The views of a scene show one set of named points, each view turned or mirrored, and shifted as a whole, with a little noise and some points left out.
In the rows, zero is written as 128.

Scene 1
View 1
K_248: [133 128 147 138 118  97 134 133 121 124 104 139 129 128 147  95 135 139
 215 131 122 160 167 123 186 119 102 164 111 118  82  98  99 165 120 132
 126 160 117 127 135 118  87 170 114 215 107 161 105 153  70 139 114 111
  73 158 144 195  92 170  93 134 132 117 123  87 101  82]
K_168: [144 128 136 127 135 125 148 121 130 132 102 132 123 153 147 109 116 149
 191 131 123 157 160 131 162 115  87 161 130 161 108 107  69 162 118 143
 132 151 127 121 111  99  86 165 101 195 139 143 128 166  67 140 110 112
  71 134 137 176  98 169 110 122 126 143 126  89 125  71]
K_210: [146 120 134 135 136 122 153 105 147 139 118 134 119 149 146 106 133 152
 162 122 108 146 151 119 154 116  88 159 117 160 127 117  46 141  95 154
 148 129 124 124  80  88  76 158  99 189 123 124 150 179  53 137 141 128
  57 141 121 159  96 164 113 107 123 122  94 105 119  71]
K_473: [139  97 126 153 126 129 140 150 129 152 110 122 141 142 129 116 141 125
 169 123 159 159 138 126 163 115  83 123  79 122 135 111  79 177 111 158
 127 152 127 121 105  82  66 163 108 201 101 149 139 167  43 144 150 103
  93 144 138 167  87 159 105 134 121 147 110  95 117  91]
K_788: [132 124 131 125 120 115 141 114 124 128 121 109 130 148 149  96 136 143
 183 132 124 169 153 141 172 139  88 150 118 143 103 108  84 164 125 140
 129 146 105 119 126 100  94 160 111 199 117 146 133 142  73 143 120 112
  92 133 130 151  95 171 115 117 129 134 122  95 114  87]
K_491: [134 101 140 153 109 109 132 191  98 150 124 114 160 132 138 115 122  82
 184 131 187 176 135 133 168 128 110  95  67  95 112  97 151 167 142 137
 108 139 104 104 138 125  78 166 123 218  95 180 112 131  79 137 128  84
 112 160 165 176  72 171  74 166 116 163 156  97 109 137]
K_171: [143 163 151  84 125 149 148  92 119 128 115 100 117 170 170 102 111 166
 174 145 100 187 148 166 134 181 108 165 181 185 104 129  85 132 148 138
 119 111 108 124 139 104 115 141 106 182 169 132 158 153 118 127  86 112
  92 141 120 130 108 187 137 113 126 168 163  87 136  80]
K_461: [133 176 153 127 124  80 131 117 123 126 118 119 131 148 166  87 122 134
 154 133  80 157 150 130 168 150 114 159 130 137  98 111  85 104 113 142
 144 118  71 106 110 111 114 138 118 182 112 139 127 146  99 131 118 127
  80 148  99 143  97 160 111 125 104  93 115 110  92 102]
K_564: [137 186 156 105 107 111 131 139  95 138 132  95 146 155 176 108 102 113
 155 132 115 192 153 161 147 194 134 133 144 145  99 112 135 104 161 129
  99  79  63  82 142 142 129 131 126 186 136 147 128 113 144 118  89 105
 110 155 126 126  96 180 112 151 113 153 187 103 116 146]
K_200: [127 121 142 114 114 108 129 128 108 132 130  86 132 139 145  86 145 124
 176 142 128 191 146 149 168 170 103 126 112 107  87 103 125 173 148 141
 121 151  74 118 161 115 103 143 124 198  99 168 124 115  95 141 129 100
 126 158 133 155  89 166 123 115 110 150 146  80 108 107]
K_947: [132 142 135 125 119  98 135  85 134 119 122 110 114 145 152  70 153 162
 168 136  70 159 160 129 180 142  88 174 133 127  92 113  67 149 102 149
 162 163  77 121 115  92  99 143 110 196 101 136 128 146  62 138 123 130
  82 154 101 152 105 148 124  97 119  94  86  93  99  74]
K_102: [143 103 146 130 131 145 156 153 123 147  93 144 139 160 135 137 115 129
 201 126 172 169 151 129 158  99  96 146 108 157 127 104  81 168 130 146
 111 133 153 130 107 105  78 175 101 202 136 151 133 172  60 137 114 101
  82 134 168 187  99 183  90 149 137 171 148  86 127  84]
K_375: [128 147 141 119 111  93 125 102 117 123 137  72 129 142 157  60 148 137
 145 136  85 181 147 151 171 181  98 132 125 105  77 107 108 145 128 141
 143 146  38 104 145 108 115 130 124 189  93 159 123 118  93 138 122 118
 119 172  94 126  89 158 134 102 104 112 119  92 103 115]
K_34: [138 147 159 130 114 116 144 195  92 156 112 136 160 151 161 137  78  77
 192 122 173 189 152 136 142 144 129 119 101 135 115 101 152 131 162 131
  95  93 116  97 136 152 104 162 127 202 132 167 122 127 123 128  92  84
  98 146 169 170  90 186  73 204 119 179 208 102 118 144]
K_949: [137 142 150 147 123  93 131 155 116 144 127 115 153 151 159 109 105  98
 154 122 128 168 147 133 152 138 114 122  93 118 118  98 116 117 122 147
 125 107  88  99 111 119  96 137 121 189 112 144 121 131  95 132 122 111
  93 162 131 151  87 164  94 160 110 123 143 114 103 129]
K_114: [140  84 118 126 110 164 132 164 107 167 128  88 157 158 128 132 136 100
 149 132 203 196 115 152 142 161  91  88  72 113 149 111 129 196 155 153
  99 116 107 115 127  92  71 150 114 199 110 169 156 133  78 147 141  74
 136 149 156 133  87 181 110 143 114 213 153  91 144 137]
K_767: [139 138 125 113 119 144 140  91 136 142 129  69 135 167 161  96 144 146
 110 141 105 184 130 158 137 186  94 134 146 153 134 143  75 137 121 151
 126 108  78 108 106  71  94 124  99 164 129 127 175 137  88 134 138 115
 107 144 101 100  91 167 155  88 109 153 114 108 127 104]
K_749: [137 152 155 128 106  91 127 176  96 148 133 101 158 150 164 110 108  91
 174 124 143 191 147 143 157 166 120 107 100 100  93 100 155 138 154 124
 100 105  65  93 150 138 108 142 136 200  97 172 109 112 119 132 107  87
 121 160 141 146  82 175  89 166 113 145 176  98 101 147]
K_137: [135 137 120 129 126 129 136 102 142 144 129  81 134 155 154  92 141 135
 107 136 111 169 137 135 141 161  84 133 115 140 144 135  64 132  94 166
 147 108  81 104  92  70  88 122 105 176 112 124 166 144  72 135 158 117
  94 149 108 112  86 154 135 105 108 127  97 110 114  96]
K_635: [141 117 134 116 133 166 165 112 140 141 110 111 124 175 140 125 117 148
 148 134 142 173 142 143 134 140  85 149 141 192 147 134  58 147 127 154
 125 105 131 126  94  79  88 163  94 182 148 129 170 173  76 131 125 105
  81 125 141 140 101 183 127 124 121 170 135 108 146  80]
K_147: [128 118 136 147 119  90 122 148 112 148 135 104 139 132 145  88 137 103
 152 136 127 176 143 130 172 146 107 113  73  85 108 110 118 157 113 145
 124 143  65  98 133 111  79 142 126 199  84 164 118 120  78 139 143 101
 108 164 125 147  84 151  98 135 109 122 126 103 101 123]
View 2
K_147: [148 153 148  84 131 128 166 122 159 126 151 105 184 115 123 144 146 115
 143  93 158 135 133 145 177 174 153 141  92 134 128 105 154  83 114  98
 134 142 124 156 158 112  82 104  94 131  99 134 139 115 141 146 100 150
 106  69 124 139  99 124 111 132  86 112 152 113 125 157]
K_461: [143 148 118  74 168 164 176 125 153 120 161 104 149 111 154 131 107 100
 142  96 187 148 121 133 185 130 112 158 120 113 118 140 155  91 103 123
 116 126  85 149 111 126 103  83 102 132 138  98 146 132 129 109 109 166
 126  64 154 142  94 148  95 151 109 108 127 135 123 154]
K_749: [131 120 165  87 125 161 153 136 154 106 141  86 197 106  71 131 166 109
 159 133 153 120 112 130 189 149 143 141  60 120 115 105 133  96 102  85
 164 133 145 179 125  93  62 109  92 137 125 147 114 100 162 105 112 161
 111  96 127 120 108 114 128 134  72  99 147 146 107 156]
K_200: [169 142 173  95 113 131 155 121 153 127 149  88 171  97 120 126 159 147
 145 118 156 140 130 146 182 151 164 128 118 125 134 118 127  88 108 110
 150 139 138 150 135 101  75 111 101 166 115 136 153 108 166 128 115 174
  90  80 140 159 104 125 117 134  82 120 166 125 134 147]
K_114: [147 134 189 103  97  97 133 151 147 113 111  80 176 105  94 125 176 168
 176 119 129 125 138 177 174 158 200 121  88 146  94 117 108 106 131  98
 121 151 163 146 180  90  56 103 101 159 101 184  81 121 170 173  97 129
  91 133  95 132 129  93 153 128  85 127 150 101 116 159]
K_947: [178 172 119  85 145 131 171 107 135 135 174 118 123 107 184 122 104 135
 126  80 189 156 132 139 190 145 133 154 158 121 142 137 147  78 122 144
 100 145  89 134 121 132 113  91  97 150 121  85 163 128 134 151 106 160
 124  36 158 169  99 156  95 153 110 116 137 116 138 148]
K_375: [170 173 165  75 152 143 188 119 157 134 150  96 158  93 142 125 139 130
 143 100 181 140 120 119 192 152 123 143 135 101 139 132 141  82 101 114
 150 113 130 154 122 107  92  95 102 149 110 104 171 119 158 124 128 187
  84  73 137 170  90 150 104 135  91 118 144 112 131 143]
K_34: [119  66 164  91 110 159 124 144 145  75 148  84 191 102  56 123 161 112
 176 151 154 123 116 151 189 124 168 138  47 138  84 105 105 109 108  82
 145 156 135 170 116  93  34 115 100 140 156 170  63 102 158  99  97 149
 140 108 131  95 134  90 128 146  73 103 164 168  96 164]
K_788: [167 139 136  96 128 128 153 123 129 112 163 100 134 105 160 129 129 146
 155 106 172 157 135 162 185 136 156 148 125 129 109 125 128  96 120 134
 105 153 109 137 128 120  83  99  98 154 135 124 120 121 148 150 101 153
 116  75 144 152 113 134 118 148 103 121 150 124 120 159]
K_171: [166 122 185  96 158 149 149 134 122 109 131  70 109  72 142 102 110 168
 175 131 183 158 115 132 196  95 148 148 162 118  81 162  84 102 120 159
 101 129 123 143  78 106  67  74 105 174 166 108 116 132 160 118 126 178
 112 118 163 161 116 137 119 162 108 144 129 132 127 155]
K_102: [157  94 156 114  83 115 111 136 114  88 145  84 141  96 136 118 146 166
 173 132 141 150 131 188 179 127 203 135 106 159  85 126 103 103 129 126
  91 186 134 129 134 110  51  94  97 167 160 167  65 117 156 169  81 138
 138  98 135 124 142  90 137 152  98 130 170 135 107 177]
K_491: [134 112 145  92  94 131 129 131 155 110 150 100 203 117  82 141 173 114
 149 121 139 126 124 169 169 164 180 138  53 146 115  98 127  90 114  79
 143 166 142 160 159 102  62 117  92 135 113 177  86  97 142 139  84 134
 117  87 119 113 129  93 126 135  75  97 169 136 109 167]
K_473: [169 143 116 109 115 101 147 132 134 117 152 106 150 118 154 131 147 148
 154  87 147 157 149 188 165 159 184 135 101 159 115 113 141  92 130 114
  90 172 114 125 174 123  85  97  92 147 118 159  98 130 129 190  78 117
 121  76 118 139 128 103 116 143 106 119 158 115 115 167]
K_564: [136 111 196  83 159 183 159 142 148 105 129  79 171  79  73 111 140 115
 176 137 173 123 104 109 190 110 120 152  87  98  88 142 106 100 101  98
 150 103 127 182 100  84  58  93 104 148 147 127 112 120 174  72 125 176
 109 129 153 129 110 136 120 143  85 118 134 146 116 148]
K_767: [160 161 193 102 174 126 170 150 147 129 115  88 132  88 159 109 116 169
 171  93 174 144 125 145 177 126 150 142 149 116  98 157 104 100 124 145
  92 116 119 130 132  98  97  67 103 160 115 115 120 163 154 153 125 149
  89 123 129 167 101 150 115 142 111 140  98  86 134 156]
K_248: [174 124  99  86 107 135 134 106 116 104 178 111 137 114 148 129 132 120
 130 116 174 160 137 165 184 152 155 143 117 147 135 113 141  82 113 129
 116 192 111 133 124 138  74 116  94 148 150 135 126  94 135 148  89 153
 147  32 154 148 121 121 106 153  95 105 180 141 119 156]
K_949: [138 128 137  93 148 151 159 139 157 113 146 105 178 108 106 133 132  97
 157 104 171 133 127 146 179 145 148 153  77 124 111 121 139  95 112  98
 126 134 111 151 136 113  85  90  90 129 115 136 108 131 136 127  92 144
 123  90 128 117 113 127 119 137  89 105 138 136 110 157]
View 3
K_34: [155 115 159 121 132 176  68 184 163 209  44 145 144 104 120 117 232 123
 127 102  95 177 156 157 105 114  98 162  92 147  71  77  81 124 115 139
 199  92 110 118 158 114  77 109 131 102  95 145 148 135 121  89 113 139
 130 137 159  79 157  64 138 141 185 132 192 141  87 110]
K_102: [152 133 150 147 121 176 115 172 126 166  78 174 126 117 126 104 162 163
 133 112 146 137 141 160 124 108  86 111  87 136 103 124  88 174 111 145
 192  87 147 129 136 112  76  92 149 103 136 117 110 120 153 141 127 125
  88 115 168  71 171 110 148 103 164 145 124 164  91 157]
K_168: [146 124 171 142 122 145 138 170 117 157 112 148 127 102 142 116 154 168
 128 134 138 119 140 177 126 117 103 106  94  92 112 130 105 176 110 149
 175  93 159 139 116 100  87 100 154 105 152 123  98 129 163 123 134 127
 112 136 159  81 182 137 153  96 153 177 116 179 108 147]
K_248: [142 104 146 118 138 127 135 190 120 177  99 144 105  85 139 117 176 177
 120 127 154 134 154 176 138 128  92 101 106  93  80 137 111 179 115 150
 171  96 154 132 114 132  85  86 188 102 161 104 113 108 136 100 122 133
 130 134 175  98 156 138 168 124 152 178 118 157 115 139]
K_564: [131  90 172 101 134 141  99 184 153 180  75 114 187  90 133 125 224 129
 119 138  78 142 136 167  96 121 136 175  85  86 105  69  92 126 126 140
 171 107 105 150 134  87 116 126 127 137 106 159 134 169 138  52 112 155
 184 164 121  86 185  84 136 131 175 175 200 174 118  91]
K_635: [142 144 175 148 109 157 120 161 122 135 128 171 181 120 134 120 142 158
 147 132 122 111 121 166 111 102 128 128  75 102 158 124  92 156 103 151
 161  96 156 159 124  65 122 110 114 120 132 151 101 150 183 147 123 124
  95 129 137  61 215 117 132  84 150 149 129 192 110 149]
K_200: [133 105 124  91 139 147 140 218 125 176  94 147 160 114 104 110 190 157
 117 113 124 132 146 150 128 123 121 139 104  99 102 123 126 132 110 152
 157 104 149 146 119 152 124 124 147 140 140 119 117 135 134  67 107 146
 166 146 155  84 172 121 153 154 157 164 146 155 134  93]
K_147: [145 122 127  83 159 132 122 215 133 181 104 134 170 108 133 125 184 157
 136 128 124 144 145 169 159 130 114 135 114 113 100 146 114 135 108 141
 145  98 167 157 133 133 120 118 167 123 120 105 131 136 126  92  95 155
 165 123 170 109 169 114 177 169 139 160 129 137 129 101]
K_949: [150 125 153 100 147 131  97 183 153 179  98 130 172  92 148 124 203 141
 140 125 113 159 141 173 142 136 113 150 106 107  91 129  84 137 107 130
 157 103 156 161 135  98 117 114 158 119 113 114 134 144 134  94  92 139
 159 127 151 105 170  97 168 140 151 159 146 141 107 109]
K_788: [141 115 159 111 134 144 146 188 129 160 111 147 146 111 133 120 170 169
 128 133 137 118 139 163 126 127 120 117 101  87 119 142 115 159 116 150
 161  95 150 145 115 118 104 104 156 125 144 114 100 132 149 105 121 133
 146 138 156  88 175 130 154 116 153 169 130 167 120 132]
K_749: [148 104 138  95 150 143  98 205 143 193  72 123 171  92 123 118 233 133
 121 114 100 164 159 156 125 128 118 170  98 107  75  92  99 120 120 143
 166 103 128 141 137 134 108 113 150 128 106 128 143 145 119  57 105 143
 179 149 153 102 157  77 157 173 165 144 178 137 108  80]
K_473: [159 141 130 117 140 156 119 186 118 163 114 168 146 127 120 107 153 165
 140 108 158 139 144 154 162 111 107 111 108 131 108 162 112 152 101 144
 154  86 180 154 128 129 110 111 153 111 134 103 109 121 148 150 106 122
 106 110 177  89 179 116 158 139 138 146  97 135 120 142]
K_461: [135 108 184 100 139 100 125 172 147 162 132 103 170  79 174 131 194 168
 138 157 109 136 139 191 152 132 110 130 106  61  98 135  93 152 120 132
 153 112 154 160 118  77 113 101 178 132 142 125 123 146 143  82 110 149
 180 148 144 104 169 131 174 120 148 191 128 172 120 120]
K_491: [161 127 111 100 148 173  84 208 147 204  69 154 139 119 113 107 210 134
 130  90 130 169 150 157 139 122  95 149  97 153  64 122  96 128 107 145
 166  86 147 136 142 154 103 109 151 108 103 106 143 116 127 108  98 135
 136 119 177  93 153  87 152 170 157 132 147 115 112 101]
K_114: [159 149 103  99 131 199 109 210 134 179  80 185 180 157  74  97 175 133
 133  90 136 150 134 126 122 106 121 146  92 154 130 120 127 115 108 159
 151  97 161 146 160 161 130 128 106 125  93 123 125 140 151 124 105 130
 118 122 159  68 194  74 134 161 159  99 153 129 117  98]
K_947: [132 106 161  99 141  95 171 192 117 142 147 117 157  94 151 131 159 182
 118 151 133 103 132 184 144 133 117 112 115  56 117 156 127 158 113 143
 136 114 190 166  92 106 123 107 183 131 166 114 101 126 148  88 111 140
 176 147 150 104 185 162 173 115 137 194  98 174 133 127]
K_210: [145 141 176 122 121 124 133 158 123 142 136 143 152 100 156 118 141 182
 147 144 146 121 135 182 155 126 110  98 104  93 131 161  99 176 108 138
 149  91 187 166 113  72 108 105 163 114 144 130  96 133 168 148 110 133
 110 121 157  95 189 140 167  89 144 176  92 170 116 167]
K_137: [144 133 161  92 142 115 128 181 134 138 149 139 217 123 141 113 149 154
 156 142 124 129 128 170 152 121 127 137 105  86 155 159 118 136 107 144
 120 103 194 189 129  76 146 121 133 141 124 131 106 167 175 130  98 146
 147 127 130  95 213 122 161 120 137 162 118 163 134 121]
View 4
K_491: [132 147  74 140 124 106 183 126 148 139  98 109 100 143 118 131 113  97
 106 105 143 114 107 137 151  75  98 135 157 140 119 118 120 155 119 109
 114 129 188 135 150 137  82  59 142 148 176 129  98  71 112  94 185 109
  70 141 125  89 197  97 145 127 135 110 157 153 131 176]
K_788: [148 145 112 131 126 124 167 111 131 153 112 112 162 148 117 198 102 119
  94 122  81  86  89 165 121 125  99 103 138  74 152 138  71 157 133 118
  96 136 193 112 145 142 152  94 126 112 146 114 122 123 145  78 181 131
 115 111 135 104 190  87 162 100 162 122 150 125 104 150]
K_200: [144 139 119 150 131 106 176  90 154 126 114 136 144 141 119 156  81 121
 115 109 122  84 110 146 105 117  93 127 146  90 109 127  80 160 142 107
  73 123 164 124 146 132 122  71 123 140 143 120 117 109 137  82 196 125
 112  98 139 119 185  80 156 106 148 112 157 141 114 171]
K_210: [148 168 109 138 130  97 163 136 150 159 105 127 143 150  99 241 119 127
  79 129  83  95 106 207 141 106 129  97 121  86 143 141  72 133 100 117
 102 174 193 135 152 126 139 127 133  88 118 111  86 135 159 109 134 128
 156 131 184  84 165  98 155  84 154 169 128 107  86 117]
K_248: [162 150  89 129 145 142 179 127 155 150 104  99 165 152  92 199 101 116
  81 125  80  87  90 159 134 103 111 115 139  79 153 134  83 162  96 110
 106 152 197 106 137 149 138 108 149 121 155 127 126 105 154  90 169 144
 107 130 140 105 201  87 166 114 158 136 142 132  95 142]
K_947: [158 155 121 149 149 117 171 109 167 122 124 146 190 157  92 211  75 134
 106 117  87  78 110 181 114 118 111 119 127  53 125 143  63 146  94 103
  60 166 159 116 144 132 157 110 127 109 122 117 119 130 159 115 151 148
 166 100 185 118 158  74 164  83 166 156 130 115  81 127]
K_949: [129 151  86 159 131 104 177 112 180 122 100 135 141 141  94 162 132  99
 111 113 129 122 123 158 124  87  96 125 148 107 104 125 114 132 115 119
 105 148 170 135 154 126  90 111 141 126 127 135  89  97 136 102 148 130
 118 125 143 118 147 107 150 106 127 120 123 141 122 150]
K_137: [133 165 128 166 116  62 155 108 154 135 116 155 118 138 124 200 109 138
 119 106 130  96 136 189 131 117 114 105 117  96 111 147  70 108 125 114
  64 170 155 145 156 102 126  96 113  95  96 118  66 145 141 116 136 122
 170 109 195 108 139  94 144  65 133 174 131 111 112 141]
K_564: [103 121 114 174 118 108 159  72 167 130  91 149 144 128 112 128 158  94
 110 110 140 126  94 130  71 111  79 122 147  88  90 123 113 118 179 125
 107  96 158 135 149 129 117 122 132 101  96 114  75 121 135  75 183 140
 119  89 118 158 127 124 168  94 114  75 128 149 156 169]
K_102: [143 168 102 116 111  99 169 138 116 178  93  94 110 135 116 214 125 103
  80 138  88 111  87 174 163 104 109  92 140 117 165 134  88 148 120 126
 138 135 229 128 149 146 117  99 142  98 159 113  98 125 142  70 153 118
  87 148 127  87 195 109 167 104 148 128 156 118 120 145]
K_375: [147 140 124 174 140 100 168  88 174 100 116 160 179 147 108 163  81 134
 127  98 128  85 120 154  90 126  96 138 139  57  95 134  70 139 129 105
  51 140 135 130 153 121 140  83 116 128 114 125 117 108 150 111 191 136
 151  83 161 146 146  78 147  86 150 131 128 127 111 154]
K_635: [128 169 143 147  95  65 143 128 123 172 105 119  97 134 135 228 149 123
  83 134 103  99 105 191 131 127 115  73 123  90 156 146  69 122 145 124
 113 145 197 146 154 135 134 106 125  68 106 108  57 158 146  69 138 121
 145 119 158 101 150 111 158  73 142 148 150 108 127 139]
K_171: [118 142 162 159 109  92 134  90 121 164 104 143 145 127 139 206 137 117
  82 129  97 107  77 162  75 153  95  87 125  53 139 141  77 119 181 138
 103 112 185 128 143 133 164 123 125  67  89 101  85 162 153  58 172 139
 145  86 144 153 146 115 173  68 144 107 141 119 141 143]
K_168: [150 159 106 134 120 115 159 124 131 164 106 112 142 148 111 227 119 118
  77 134  83  89  91 183 130 123 115  96 133  83 154 138  74 142 115 119
 107 148 207 125 145 145 143 113 142  88 138 119  99 124 156  86 155 128
 119 126 153 105 182  91 160  90 163 135 145 125  94 132]
K_461: [137 141  97 159 147 119 166 104 194 120 103 145 188 148  84 182 124 113
 109 116 110 104 106 174  90  98 102 119 139  72 106 140  91 131 108 109
  84 161 157 122 141 125 128 132 141 103 104 130  94 111 150 114 149 153
 163 100 163 138 138  93 164  90 144 129 111 128 103 128]
K_767: [119 161 158 172 109  52 149  98 149 134 113 173 115 130 143 202 118 133
 114 111 131  88 126 186 111 135 102 101 115  79 111 149  59 112 153 125
  66 148 155 146 157 106 143  91 102  87  93 104  62 161 151  93 153 123
 164  95 177 118 134  96 149  57 136 152 142 119 130 147]

Which points are out of place in each view (at most two, in the order of its rows)? Write - if all are in place.
view 1 => -
view 2 => K_102
view 3 => -
view 4 => K_788
